Points on a hilly landscape, in no order, each with its height.
From any point a ball rolls to the lowest of the 2 points nearest to it. It stops when none of these is lower. Distance is the straight distance between rows; heights are no part of it.
J_825:  -9.3  17.5 -14.7  13.7   6.4  -0.1  39.8  13.0  -0.8 -10.8 -14.0 -14.5 -24.0 -11.4 -32.1  20.6 -27.8   6.4 -17.7  25.1   9.9  -7.3  14.7 -14.0  22.5  17.3  27.2  -9.2 -68.1  34.8  h=6.34
J_406:  44.0 -24.2   7.9  -0.9 -27.8 -23.2  36.6  -1.1  21.2  -3.8  -5.4  -4.2 -12.1 -24.8 -26.3  20.9 -16.1  35.5 -23.7  46.4  12.1 -33.2   3.3 -15.0  10.0 -19.7   7.1 -18.7   1.3  27.1  h=7.93
J_994: -13.7  36.2  25.4  13.8 -33.4   9.5  23.3  21.5  20.3 -11.1   0.2  12.6 -23.5 -12.3  -6.4 -28.4   4.7  13.0 -24.6  -5.9   1.5   2.2  -9.9 -11.2 -17.0  -6.0   7.5   5.3 -45.2 -22.7  h=6.15
J_506: -15.0  31.5  32.8  26.3 -27.7  34.8   0.2  43.6  21.1 -19.7   0.7  19.5  12.9  -4.4 -32.0 -36.6  -3.8  10.9  15.5 -27.0 -14.6   4.7 -29.8 -22.0 -41.5  17.9 -11.9  -0.6 -14.1 -57.1  h=4.32
J_495:   6.2  18.1  29.3   8.8 -53.4   1.6  34.0  14.9  20.6 -19.2   4.0  -3.9 -40.2 -35.0  -4.6 -16.2 -18.2  26.6 -20.4 -15.5  19.9 -11.3 -37.5  -8.7 -31.0 -27.5 -12.1  -2.4 -54.1  -1.3  h=6.52
J_443: -13.1  20.6  -5.0   6.1   0.1  37.8   4.4  40.0   7.2  -7.0 -14.4  48.4  21.3  26.1 -24.9 -23.8 -14.5 -18.3  -2.3 -18.2 -16.7  18.5  16.4 -19.5 -24.2  46.9  -1.3  -5.7 -29.0 -43.9  h=6.39
J_855: -11.0   2.3  23.5   5.6  15.3   1.5   0.2  19.1   6.4  38.7  -8.4  11.1  35.1   3.2 -45.1  21.5  -8.5  -8.9  22.7  -6.7 -16.5  11.2  10.7  -7.3  -9.3  42.4  15.7   6.1  28.9  11.7  h=7.30
J_376:   6.8  -8.7  12.7  14.3  13.8 -10.5 -31.9   4.1  13.0  31.8  20.2 -11.9  -1.2   1.1  -7.2   2.7   7.3   9.1 -22.4  46.8  10.9  15.9  26.3   3.9   3.7 -11.5  21.8  27.9  18.5  -5.3  h=2.54
J_687: -55.2   7.2  -5.8  -7.2  21.6   8.5  16.9  -5.0  -2.4  20.7 -24.5   7.9  31.7   5.9   0.6  28.2 -11.5 -24.7  19.7  -9.7   2.7   4.6  20.6   5.8  45.2  48.5  16.2  -6.9 -23.8   8.9  h=3.84
J_854:  46.5  -0.8  -8.6 -23.8 -40.4  34.2  -2.2  23.4  12.4 -22.6 -11.2  35.8  -2.2 -12.8 -23.3 -26.4 -29.9  37.6  -4.7  -0.4  -8.3   0.9 -12.7 -10.2 -61.1  -3.8 -33.7 -15.0  10.1 -22.2  h=3.27
J_150:   7.2  -7.6 -27.1 -14.1  26.9  16.0   3.9  -8.1 -22.6 -19.5 -14.7 -18.5 -33.1  -3.8 -15.1  16.6 -20.5  14.6 -23.9  41.6  13.4 -13.4  24.5  -7.3   9.9   2.0   2.1  -9.3 -29.8  34.7  h=4.56
J_520:  45.3   7.0  17.5   0.0 -52.9  18.5  -0.1  10.7  14.8  -6.3   0.4  28.6  -2.9  -3.4  -9.5 -31.0   7.6  42.3  -9.8 -16.8  -2.9   0.6 -32.4   2.3 -45.4 -18.4 -32.6 -13.5  30.0 -45.2  h=2.39
J_887:  -7.4  18.2  -2.5   9.4  14.7  12.1  10.1  16.3  -1.1  -8.9 -19.8   8.2 -10.1  -2.6 -38.7  -0.8 -36.1  -6.1 -17.1   7.3  10.6   7.3   9.0 -11.3 -32.9  20.4   4.4   9.7 -40.5   8.5  h=6.14
J_806:   6.2 -16.2  16.5   3.5 -12.7  -8.3  17.2  -8.9  12.9  15.3   1.5  12.5  18.6   4.8  -7.8   7.0   3.5  -1.4  17.0 -21.8 -18.1  -4.0 -12.1   4.7   6.7   3.5   6.7  -4.3  19.7 -12.8  h=3.87
J_122:  38.8 -18.9   5.3   2.1 -31.1  -1.6 -12.0   1.5  14.5   3.9  18.0   0.0 -38.1   3.7  -8.3 -10.0  20.2  23.2 -46.1  45.7  25.7 -18.0  21.7   9.3   3.2 -33.3   7.0  10.5  10.8   4.0  h=1.60
J_741: -28.5   7.6  -0.4 -22.1  47.9  -7.4 -57.5 -17.5 -21.8  10.0  14.3 -33.1 -13.4  -1.7  11.4  32.5  -5.9 -21.7  18.4  32.3   6.6  10.2  22.3   0.5   1.8   7.3  -3.6  17.9  15.3  23.0  h=4.67
J_939:  -9.0  -5.9  15.1  -4.8   2.0 -23.1  37.9  12.0   8.0 -20.3 -12.2 -32.6  -4.8 -28.3  -8.4  19.3 -25.6  -9.1  19.0 -12.6  12.4 -10.9 -14.0 -18.1 -16.8  -5.4  21.8  -2.6 -27.1  57.2  h=6.50
J_305: -45.4   7.5 -29.9  -5.6  19.2   9.8  30.4  -2.8 -13.7 -12.3 -26.9  -2.7   1.8   2.4  25.7  21.5  -4.9 -19.2  20.4  -8.9  -8.0 -10.9  12.5   7.8  51.9  31.1  20.9 -22.7 -41.8  19.3  h=3.17
J_523: -20.7  26.9 -31.1   8.4   9.4  49.2 -16.9  21.5  -9.2 -34.8 -19.7  36.3  22.2  16.8 -12.1 -31.7  -1.2  -8.4   8.3 -32.2 -13.3  19.8   1.3   3.4 -14.5  29.1 -26.2  -9.7 -36.0 -47.1  h=5.76
J_930: -22.8  11.8  22.1  10.4 -23.6  -4.2  12.0  12.5  -5.5 -26.1  24.3   1.2   8.9   0.4  19.3 -30.8  34.4  -3.5  22.3 -55.5  -2.1   8.9 -38.5   7.4  -3.8 -15.1 -19.0   0.1 -16.4 -37.4  h=2.43
J_858:  26.1 -26.2  13.3   8.5  -4.7 -25.8  -5.2 -13.9   3.6  13.5  14.1  -8.1   4.0  -2.4  24.8   7.3  10.6  -4.2   6.2  -8.8   7.0  -7.9 -12.2  11.7   0.8 -16.2  -0.7   6.6  40.2   2.0  h=4.44
J_912: -18.1   6.8 -24.8 -19.5  38.5  14.5 -14.6  -1.8 -18.9  -9.7  -9.4  12.2  19.1  12.5 -13.2  16.5 -13.2 -21.7  30.9 -20.8 -16.1  16.6   0.2   2.3 -29.9  47.1 -20.8  -6.3  10.4   2.6  h=5.63
J_496:  27.2   1.9  -5.8  -9.6 -33.0  20.0   6.3  11.5   4.1 -30.0 -11.0  24.0 -11.0  -8.3  -7.2 -18.6 -20.0  25.7 -23.5   2.4  13.7   2.2 -11.9   1.0 -22.7 -12.3 -18.2  -6.5  -6.6   1.9  h=3.92
J_81: -31.0  40.8 -55.9 -24.8  15.7  19.7 -44.3 -26.8 -30.1 -16.8  -5.9  16.0  11.4  24.3  49.7 -15.2   3.0 -16.4  -6.1 -15.6  -7.8  17.6   4.6  13.8  10.3   8.0 -25.2  13.5 -17.5 -41.2  h=1.87
J_815:  18.7  -4.1 -33.0 -27.5  21.0  22.0 -34.8  -8.8 -32.1  -2.2  -3.5  -8.8 -16.2   5.3 -14.5  -1.7  -1.5  15.9   0.2  44.0  11.7   2.3  29.1  -2.0 -10.7  -4.1 -13.5   1.2  -0.2  32.1  h=4.19
J_551:  27.3 -15.5   6.5   4.2 -31.1 -12.7  40.7   2.0  25.9  25.8 -26.3  15.8  23.7  -9.4 -37.8  21.0 -27.2  27.2   1.3  10.5 -19.4 -20.3   5.4   3.6  23.5  13.0  24.5 -25.5  21.3  -3.7  h=5.42
J_244:   6.1  -8.4 -50.8   1.0  47.5  27.6 -10.2  -7.7 -42.1 -29.4 -16.5 -28.2 -33.9   0.2 -19.6  18.4 -13.3 -13.4 -11.7  27.5  23.5  12.4  22.6  -0.1 -21.4  17.8  -0.9  -6.5 -31.1  36.0  h=4.92
J_136: -34.6  26.3  16.8  13.9  29.5  13.0 -23.8  18.3   1.9  17.0   4.6  -9.6  -4.9   7.5 -21.7  -7.1  -3.6 -17.3   3.7  13.4  -5.7  28.7   8.1 -19.4 -24.6  24.6  20.7  30.5 -24.0   1.9  h=5.33
J_700:  21.7  -6.2  -3.4   9.1  -0.8  16.3 -30.9  -4.1  19.2  40.7   4.0  29.4  29.8  21.5 -15.6 -14.3  11.7  18.7 -14.9  31.9 -25.0   9.2  29.2   9.4   8.4  15.0   4.3  -1.2  44.3 -39.6  h=3.61
J_315:  28.8 -26.9  10.4  31.3 -22.7 -44.8  50.4  -6.3  23.2  17.7 -17.4   8.4  19.4 -21.3   0.7   9.6  -8.5  17.1   5.0  -6.1  -5.6 -39.3   9.5  11.9  33.9   1.6  26.0 -31.4  41.7  -0.5  h=5.74
J_224:  -8.8  -0.8  21.7  35.3 -20.2 -36.9  66.5  21.6  30.5  10.2   7.6  -2.0  -8.5 -28.8  -6.1   7.3  -2.3   6.5 -17.7   2.4  10.0 -19.8  13.7 -18.3  38.7  -9.2  41.2 -10.5 -32.3  13.7  h=7.17
J_633:   5.9  -2.6   1.4   3.3   6.4  -8.8  29.0   6.5   9.9  15.9 -23.5  -2.8  11.2 -13.6 -57.1  32.1 -37.3  13.8  -9.1  45.5  -9.5 -14.7  21.1 -17.6  25.6  22.9  25.4 -14.5 -19.7  41.7  h=7.68
J_70: -40.6  23.9  10.3   2.3  36.5   4.7 -48.8  -3.5 -15.2  17.8  17.4 -27.8  -9.4  13.6  11.2  13.2   1.8 -24.0  -4.3  36.6  -1.2  28.4  21.0  -2.6   9.0  14.5  20.9  30.6 -20.6  20.9  h=4.98
J_410:  17.4 -11.7   3.5   0.5  -0.6 -20.9  42.0  15.8  10.1 -10.7 -18.7 -19.9  -9.5 -36.0 -39.7  32.7 -33.9  23.2  -7.6  46.1   6.9 -32.3   7.5 -20.7   0.2  -0.6  25.0 -13.0 -31.8  55.2  h=7.82
J_395: -22.7  18.3  27.0   7.4 -23.7  22.1   4.0  24.2   8.4 -12.8  -2.5  32.0  13.7   8.9  -6.8 -34.4  17.2   3.5  24.4 -35.5 -15.1   5.9 -32.5  -6.2  -1.9   8.1 -17.5 -19.2  -4.8 -57.7  h=3.51
J_257: -29.5 -23.3  -9.3   0.9  25.5 -25.8  24.2 -23.5  -0.3  29.9  -2.0 -16.8  30.0   1.5  21.9  36.7  17.9 -24.1  40.2 -25.2  -9.8 -16.2  -4.7   3.9  41.5  11.2   2.9 -16.2  34.6   8.1  h=6.42
J_32:   7.2  12.2 -24.4  -5.5 -40.8   3.8  52.0  -0.5  13.6  -6.0 -24.7  38.1  -2.5   4.0  23.5 -19.2  -2.7  15.1 -23.8 -25.5  -9.8 -14.6  -8.2  11.3  41.3  -4.1  -2.4 -36.6 -34.9 -21.6  h=4.58
J_260: -19.9  -2.0  -7.4 -34.3  19.5 -19.0  -7.2 -14.4 -16.6 -13.1   8.0  -2.4  10.4   9.0   1.8  20.1   9.5 -18.5  49.1 -51.3  -3.6  13.7 -35.7   1.3 -19.9   6.3 -33.2   7.1  12.2   3.1  h=2.96
J_947:  32.0  -4.9 -15.8 -13.3 -22.1  13.0  27.6  -6.5  17.3  30.4 -30.5  42.7  21.3  14.0 -30.6   6.8 -25.9  26.6  -7.7   5.7 -31.0  -8.6  17.2   6.7  33.3  25.8  -1.6 -23.4  10.1 -25.4  h=5.02
J_574:  25.0 -17.4  10.1   4.7  -3.1   3.0 -21.6  -4.0  14.5  21.3  14.1  -3.6 -17.6   2.9 -27.0   8.7   7.5  33.0 -36.3  69.6   0.5 -18.2  32.0  -6.3  24.4 -10.8   8.6  16.2   7.9   7.2  h=2.09
J_353: -37.9   8.2  -8.7  -2.8  35.2   9.8  -4.8  -3.6 -16.5 -18.2  -1.7  -6.1   5.0   7.8  -0.7  14.9 -12.9 -34.9  26.2 -28.6  11.4  17.1 -12.6  -1.9 -19.3  19.8  -6.2   9.4 -21.4  23.9  h=5.41
J_540:  18.8 -15.0  19.6   9.1 -20.9 -20.3  -3.8  -2.7  -1.1 -23.2  32.1 -19.2  -1.8  -2.9  25.0 -20.4  30.3 -14.1  13.5 -44.0   9.7   1.0 -53.9   3.6 -28.2 -45.3 -30.6  15.4  21.2 -16.2  h=2.38
J_993:  -2.7 -20.9 -47.3 -43.4  50.2   1.1 -20.2 -40.2 -40.1  -9.2 -13.3 -28.2  -5.9   9.8  27.3  36.6   3.9  10.5  15.7  34.9  -4.0 -18.2  10.1   1.9  41.3  -8.6 -21.4  -2.1  38.5  47.1  h=7.52
J_351: -35.9   4.5 -16.4 -13.8  31.2 -23.7  -0.8 -36.1 -25.8   6.7  -0.9 -14.3  13.4  12.6  48.2  33.0  15.0 -24.3  19.0 -10.4 -10.1  -9.0   0.5   8.7  38.8   3.3  -3.6  -2.9   8.1   5.7  h=6.82
J_433:  28.5   2.6  25.6  25.6 -25.3 -23.3 -10.4 -11.6   8.6  -7.7  30.0  -4.6  -9.5  -3.0  38.0 -51.2  40.2   0.0 -10.9 -23.6   5.7   3.5  -3.9  22.6   2.2 -29.6   3.4   6.2  40.7 -35.6  h=3.28
J_330:   7.5   0.0 -14.4 -12.1  -2.4   8.5  -5.9  -7.6   2.0  24.0  -9.3  31.4  18.2  17.8   1.4  11.3  -6.3   6.4  -3.7  -1.3 -17.4   4.8  17.5   7.5  24.2  17.6  10.4  -8.8   4.3 -11.3  h=4.49
J_21:  22.9 -45.4  12.2 -27.8  -9.8 -10.9 -26.4 -15.8 -13.8 -28.0  24.1 -24.4 -19.2  -3.3  31.8   2.1  33.9  -2.7   5.8  -7.5  31.5 -15.1 -14.4  18.4 -26.9 -42.1 -27.0  20.7  38.2  38.6  h=5.25
J_124:  -6.0  -1.0   5.5  -1.9 -23.7 -13.5   8.8  -0.9 -25.2 -31.3  15.8  -8.0   2.6  -5.4  44.0 -20.1  38.2  -7.9  16.1 -67.8  -6.9 -15.2 -43.9   7.5  -0.4 -47.1 -31.0  -4.6  -8.6 -12.0  h=1.18
J_69:  14.6  -1.4  21.0  33.2 -26.2 -21.5  26.3  -5.4  20.5  21.8  10.9   5.3  -6.0  -5.0   8.2 -19.1  13.1   7.4 -15.9   4.0   1.9  -0.4  14.5   8.0  31.6  -9.6  23.4  -4.8   6.7 -22.8  h=3.16
J_900: -23.0  12.9 -21.1  -7.2 -13.8  13.5  45.4   7.8  -0.8 -25.3 -29.9  21.7   0.5   1.8   5.0 -15.9 -15.3  -5.2 -13.9 -35.1  -5.5  -1.8 -13.6   3.5  15.5   9.2   4.0 -26.6 -47.1   2.2  h=5.35
J_861:  25.9   5.7  -5.5   6.0 -24.5  21.1 -39.4  -1.9  15.1  16.8   9.0  36.6  15.3  16.8   8.1 -31.4  20.4  24.4 -18.7  -7.5 -19.1  22.2   2.8  16.6 -16.8  -4.7  -9.3  -2.9  42.3 -51.2  h=4.25
J_355: -45.7  11.7  37.0   8.8  27.3 -23.2  -7.1  10.6  -3.0  -3.2  32.3 -22.9  -0.4  -4.6  16.2   0.2  24.8 -46.6  25.0 -36.2  12.2  22.5 -32.5 -12.1 -20.2  -7.6   1.8  31.0 -13.8   4.7  h=4.43
J_243: -23.3  -9.0  14.9  -9.1  17.0 -37.7  -0.4 -13.6  -1.4  -7.8  35.1 -22.1   3.5  -4.9  21.3   9.5  22.0 -36.8  39.8 -55.5   2.2  11.2 -32.6  -0.8 -21.7 -17.3 -27.8  24.5  18.2  -0.6  h=3.77
J_324:   4.4  15.3 -17.4   9.1  10.6  23.8  30.5  19.0  -2.4 -23.6 -20.1  -6.1 -13.8 -14.0 -70.0  13.4 -46.9  -4.6 -16.2  22.2   2.0   1.1  23.3 -20.2 -21.2  44.7  19.1  -7.3 -57.1  29.6  h=6.46
J_416:  35.9 -23.0   4.6  -6.9 -46.4  -8.2  -1.7  -1.7   1.0 -31.1  14.6  -2.3 -56.0  -2.6  23.3 -21.2  20.9  17.5 -45.0  23.3  31.5 -25.6   1.9  11.3  -6.8 -55.2 -15.3   3.3   9.3  12.8  h=0.87
J_967:  11.9 -14.6  24.7  -9.3  -2.6 -11.0 -27.2   5.4  -3.9  -3.1  24.2 -33.7 -24.3  -0.4   3.6   2.0  12.9  -4.2  -7.8  27.9  26.2  10.3   4.3   4.6 -20.2 -27.7   1.2  25.7  11.9  32.2  h=5.72
J_12: -13.0   3.4 -37.8 -19.9  32.2  10.2  26.2 -14.2 -18.5   3.3 -25.5  -3.9   9.6  12.8   6.3  30.4 -14.5  10.4   2.0  25.0 -11.8 -20.1  21.3  10.3  58.3  14.7  15.0 -22.7 -12.0  13.3  h=2.26
J_386:  14.3   1.9  36.8  20.2 -40.5 -15.6  32.4   5.5  11.0 -24.5   4.8 -20.7 -25.6 -30.7  23.9 -21.9   7.7   2.7   0.2 -30.3  14.9  -9.8 -33.1  -4.8 -21.7 -42.8  -1.7   3.7 -17.5   8.4  h=6.83
J_178:  36.9 -43.3  -8.7 -20.2  -7.2 -14.3  -7.0 -16.5  -4.4 -14.8   2.8 -13.7  -6.7  -7.6  22.8  17.9  10.5   9.3  -1.2  14.8  22.7 -25.2  -3.4  17.4   5.9 -33.7  -8.2  -8.1  42.3  27.8  h=4.86
J_471:  -9.4 -26.3  -8.8  21.9   8.6 -27.5  47.3 -10.1  16.0  19.9 -12.8   1.0  31.5 -10.8   7.3  31.3   6.0  -3.1  22.7  -2.7 -11.3 -29.4  13.9   4.8  56.1   8.8  26.3 -21.9  26.8  12.1  h=6.06
J_617:  -2.1  -6.5 -33.8 -28.8  34.0   2.8  -2.2 -26.0 -25.1  37.0 -18.6  -0.8  27.7  14.2   0.4  31.2 -13.3   9.9  17.1  16.2 -33.9 -12.4  16.0  12.5  49.1  27.9  -6.3 -16.4  22.8   8.1  h=3.04
J_345:   6.8   6.9  -6.1 -10.1 -15.2  27.3  -5.0   6.4 -13.6 -47.1  -5.2   1.6 -23.6  -9.6  13.4 -25.7  -2.7  -6.1  -9.6 -14.4  14.6   7.3 -24.9  -2.1 -36.7 -26.3 -36.0   5.2 -31.7   7.6  h=4.50
J_901:  12.4   1.6   9.3   0.3  15.4   9.2 -15.0  24.4  13.2  31.7 -10.6  17.2  20.3  13.3 -53.4   1.3 -32.6   3.5  17.8  11.5 -17.7  17.9   5.9 -26.8 -49.6  30.7   4.0   8.4  30.9   0.6  h=7.08
J_290: -21.0   9.4  -9.6 -19.4  25.7  -6.8 -40.2 -10.5 -16.3  -9.4  21.1   2.0  11.9  14.1  31.3  -3.3  13.3 -24.7  13.0 -25.6  -8.9  20.7 -18.2   6.8 -12.9  -6.3 -32.1  11.8  13.0 -16.7  h=1.86
J_724: -19.0  -5.1 -10.8   2.0  40.3 -24.9 -27.8 -38.6 -20.3  20.1  17.0 -43.1   9.7  -2.8  50.8  25.8  17.3 -21.7   0.5  24.3 -10.2 -13.4  15.2   0.0  34.2 -10.0  11.3   6.0  12.6   7.6  h=7.13
J_710:  38.0 -13.4  31.2  24.0 -39.7 -14.4  -6.4   3.4  13.8 -19.5  42.3 -20.8 -41.3 -11.3  20.4 -34.9  26.1   5.3 -38.5   9.7  29.7  -7.8  -6.1   9.2 -20.1 -49.3   7.3  12.5  22.6  -5.5  h=1.74
J_139:   2.5   3.5 -42.2 -27.5  29.2  20.4 -41.9 -23.1 -23.4   4.9  -1.5   7.8 -10.1  17.3  24.2   1.7  -1.6  11.0 -27.2  35.8  -5.3   7.2  32.8  14.4  11.3   2.0 -16.9   4.3 -11.2   4.2  h=3.72
J_637:  19.8 -25.5 -13.8 -20.4  21.9   2.9  -3.3 -14.1 -21.3  43.1 -29.7 -15.1   9.7   0.6 -34.0  32.3 -14.1  23.9   9.6  33.2 -21.8  -9.1  13.9  -5.8  20.3  22.4   5.4  -7.3  28.9  33.9  h=3.62
J_41: -13.8  18.8 -24.9   2.8   3.9  -0.8  22.0   9.7  -3.6 -28.2 -16.6   7.6 -23.5   8.6   2.6  -1.5 -11.3   1.2 -22.0   3.5   6.8  -8.3  16.3   9.4  15.2  -0.8   9.6 -13.3 -60.4  20.7  h=5.96
J_716:  -3.3   7.4 -10.8   1.7  17.6   3.7 -50.5 -18.9   5.2  44.3  10.9   3.1  12.5  19.8  10.3   3.3   8.5   5.0 -15.2  47.3 -14.4  17.4  40.8   3.2  26.5  13.2  15.5  14.6  24.2 -22.9  h=3.05
J_426: -50.7  12.0  26.0   0.0  16.1  -4.4  15.2   7.8  -1.5 -12.5   3.7  -9.4   8.4   5.3 -10.3  -3.6  16.3 -32.6  40.4 -47.7  11.1  13.3 -29.7  -8.9  -7.6  11.9 -15.9  19.6 -32.5  -1.9  h=4.93
J_116:  32.0  -8.3  24.7  12.2 -49.2 -11.2   1.7  -4.7  -3.8 -12.5  15.1   4.3   6.2 -11.8   3.4 -28.4  19.7  17.0   5.4 -45.0   2.4  -1.6 -39.1  17.1 -22.1 -29.4 -28.9 -10.0  44.9 -31.9  h=1.28
J_91: -10.3  -8.2  15.1  -5.8 -16.6 -22.9  73.8   9.9  18.8 -14.1 -24.7 -16.0  13.3 -24.3  -6.3  31.0 -19.2   5.0  17.4  -4.7   0.8 -22.6 -13.9 -17.0  24.4  -2.1  24.4 -30.4 -23.1  40.3  h=6.73
J_800:  47.7 -56.1   5.1   0.2 -24.6 -18.2 -21.8 -27.7  13.1   3.6   7.3 -21.1  -9.9  -3.2  -5.9  -6.0  15.1  12.4 -11.8  36.5  20.6 -29.1  11.0   9.0   2.3 -28.6   2.8   7.3  79.8  14.8  h=5.14
J_847: -27.3   7.3  12.4 -10.5  49.9  -8.4 -40.9  -4.2 -10.8  33.3  -0.2 -15.0  11.7  -2.6 -24.4  46.7  -7.7  -8.4  30.0  21.9 -11.4  13.7   3.0  -3.7  -8.2  17.2   7.6  22.0  24.8  29.9  h=4.34
J_430: -16.9  25.3 -33.0 -20.0  24.6  21.0 -63.8 -11.2 -30.4 -17.3   8.2   5.9  -0.4  12.0  29.7  -9.3   0.1 -24.5   2.3   1.2  10.5  32.6   7.7   4.6 -21.1   9.5 -26.6  17.3 -16.6 -16.4  h=0.56
J_918:   8.9  -1.6  33.5  37.4 -27.3 -30.6  38.9  12.5  23.5   3.9  18.1 -22.7 -30.6 -29.1  19.8 -13.8   4.1   1.3 -18.3   2.2  28.2  -8.3  -5.8  -2.7   8.1 -29.5  27.4   1.6 -23.7  13.1  h=7.09
J_766:  22.1  -1.8  -5.4  -1.6  -0.8  10.5 -57.8  -9.7   3.2   8.7  30.5  15.0  11.4  28.8  23.8 -20.7  32.2   2.6   5.2  -7.4  -1.1  21.7  -9.6   9.2 -32.6 -29.5 -27.0  18.5  43.5 -53.1  h=4.90
J_187:  13.4  -6.5  15.7  -7.5   0.1   3.8 -43.3  -5.5   0.4   4.8  27.9  -1.4 -16.4  11.1  21.2 -20.5  28.1   9.7 -15.6  15.7  13.2  18.8  -2.9   6.0 -26.6 -33.4  -1.8  29.5  24.9 -12.5  h=5.40
J_427:  27.4 -16.1  10.7  38.4 -11.9 -28.2  -3.3  -6.8  16.3   4.6  30.2 -16.8 -20.0  -6.6  38.3 -30.7  24.5   4.6 -26.3  14.8  12.7  -6.5  10.9  14.1  21.1 -35.3  16.2   8.9  19.2 -23.1  h=2.53
J_270:   6.6 -22.6   9.4 -13.9  22.2  -0.4 -32.4  -1.7  -3.2  37.7  -1.9 -16.7  12.4  -5.7 -47.3  27.5 -20.8  12.4  27.7  37.0  -7.8  -2.9   7.8 -18.0 -19.4  13.3   9.7   9.4  30.7  39.3  h=4.00
J_559: -12.1  14.1 -44.7 -28.7   3.7   8.5 -34.7 -31.2 -23.5  -0.2   7.4  12.5   0.4  18.2  63.7 -11.3  13.3  -0.2 -27.3  13.7  -5.5   6.1  18.6  22.6  20.0 -17.8 -17.4   0.9  -8.4 -19.9  h=3.01
J_964: -28.7   7.2  26.8  14.8 -13.6 -17.6  68.6  19.5  29.5  -6.0 -19.8  -0.9  -7.6 -27.8   0.9  11.4 -13.0 -15.0   4.9 -13.8   5.9 -19.5  -1.9 -23.0  25.0   7.6  29.5 -14.0 -57.7  23.9  h=6.96
J_447:   2.9 -10.8  51.6  28.9   1.1 -27.7  -7.1   6.1  17.2  10.0  27.3 -39.9 -15.6 -19.4  -6.8   2.9  11.8 -20.9   1.8   3.8  23.1   6.8  -8.6  -3.1 -28.9 -18.8  24.9  29.9  13.9  15.2  h=5.98
J_921:  -3.3  17.1  33.6  38.7 -27.0  -0.9  -1.4   8.0  18.3   8.5  22.7   1.7   0.1   2.5  10.1 -44.9  34.9  -1.6 -15.9 -40.1  -5.5  13.4 -19.9  11.7   2.0 -13.0  17.6   0.2  11.3 -55.6  h=2.33
J_526:  14.2 -14.9  -8.7 -28.3  -6.7   9.1 -22.9  -7.7 -24.0 -46.4   7.4 -13.1 -34.2  -3.7  22.3  -8.0  14.2  -6.1   1.5 -23.2  28.5   7.6 -30.6  10.3 -38.3 -40.3 -35.3   9.2   7.6  34.3  h=5.03
J_3:  -3.0  -6.5  33.1   7.5   7.2 -36.6   9.3   6.4   4.5  -2.8  11.1 -44.1 -12.4 -20.4  -2.9  26.5   6.2 -24.3  29.5 -14.1  20.2  -3.8 -30.2 -13.4 -18.9  -9.3  13.7  25.5  -4.5  54.4  h=6.25
J_995: -32.0  22.6 -50.6   6.5  35.8  38.5 -17.4   6.9 -25.6 -28.9 -16.0  16.4  17.0  17.9   0.7  -5.2 -18.1 -29.0  -2.3 -18.8  -8.6  16.5  30.1  -1.2 -15.8  51.1 -10.9  -1.8 -21.0 -30.5  h=5.07
J_27:  -4.9  16.0  11.6   7.0  18.0  35.6 -22.4  40.5  16.3  14.1  -6.5  33.9  26.1  15.7 -39.3  -9.0 -30.3 -17.1  -1.1   4.8 -23.3  21.3  12.2 -31.4 -43.8  40.9  -0.1   4.5   0.4 -28.6  h=6.81
J_291:  -4.0   2.6  13.3  -2.1   8.6  -2.3  19.8  17.2   5.4  29.8 -11.4   2.1  13.0  -0.9 -31.7  17.6 -19.7   4.7   3.5   4.7  -1.8   2.4   2.2  -9.3  10.3  17.1  22.4   1.9 -14.2  25.7  h=7.51
J_568:  11.6  23.9  11.3  37.6 -45.0   6.7   5.8   7.2  13.5   2.9  10.1  10.4 -20.4   5.9  18.2 -47.2  25.3  22.2 -45.3  -5.7  -3.0   6.5  -7.1   8.0   7.9 -19.0   3.3  -7.4  -8.1 -56.0  h=0.91
J_213:  15.3  -7.5 -11.2 -15.8  -9.5  11.2  11.0   5.7   9.8   1.9 -25.5  33.2  30.1   1.5 -26.9  -1.8 -19.3  13.1  20.5 -26.2 -21.4   3.4 -15.3  -1.6 -17.9  13.0  -2.0 -16.3  23.8 -11.4  h=4.48
J_478: -54.4  29.6 -18.8  -5.0  31.8  24.9  -6.8   1.0 -14.6   1.8 -17.6  24.0  21.8  19.5   8.7   6.6  -7.3 -37.1  14.1 -19.2 -10.3  24.5  17.7  -4.7  28.6  54.1   0.6  -1.5 -29.2 -20.1  h=4.42
J_966:  12.2   4.5 -22.9 -14.0  19.4  36.0  -7.6  10.3 -15.7  -0.8 -23.6  38.6  33.4  19.5 -38.9  -4.5 -34.8  -2.5  27.3 -13.3 -20.1  11.7  10.7  -6.4 -40.2  33.9 -23.0 -13.7  10.7 -24.7  h=5.09
J_553:  14.5   2.5  -1.1   8.0 -41.7  -1.8  27.1  -0.6  25.9  19.5   2.3  29.7  12.9   6.3  11.1 -19.8   9.9  12.5 -24.7 -21.6 -11.7 -10.0   6.5  17.9  39.2   7.2  12.4 -30.6   8.6 -36.5  h=3.79
J_550:  -8.0  20.8  19.3  16.0  -7.8  13.6  -2.5  17.2  16.8   7.4   0.2   7.0  -6.3   9.9 -13.4 -21.1  -4.4  -0.1  -0.6  -9.5   6.0  17.4 -14.8  -9.6 -24.1   8.1   8.2  14.6 -20.2  -3.5  h=5.73
J_869:  -6.6 -18.3 -34.7 -16.1  29.5  -5.0 -24.0 -33.3 -27.5  23.2  -4.1 -32.4   4.3   3.6  33.4  28.9   2.3   5.8  10.8  49.8 -15.8 -17.6  20.2  11.2  51.7 -12.9   0.2  -0.1  24.4  17.1  h=7.34

For each start below, name the point where the ball stops.
J_855 => J_12
J_967 => J_416
J_825 => J_427
J_869 => J_806
J_324 => J_12
J_353 => J_430
J_918 => J_12

Call two points neighbours if one is among the 2 nearest of the other. Go from one point of each pair to the other, from neighbour to neighbour, staying as low as possible. Name the highest point that can't be avoided.
J_116 / J_430 => J_912
J_124 / J_12 => J_550
J_806 / J_124 => J_21
J_116 / J_124 => J_540
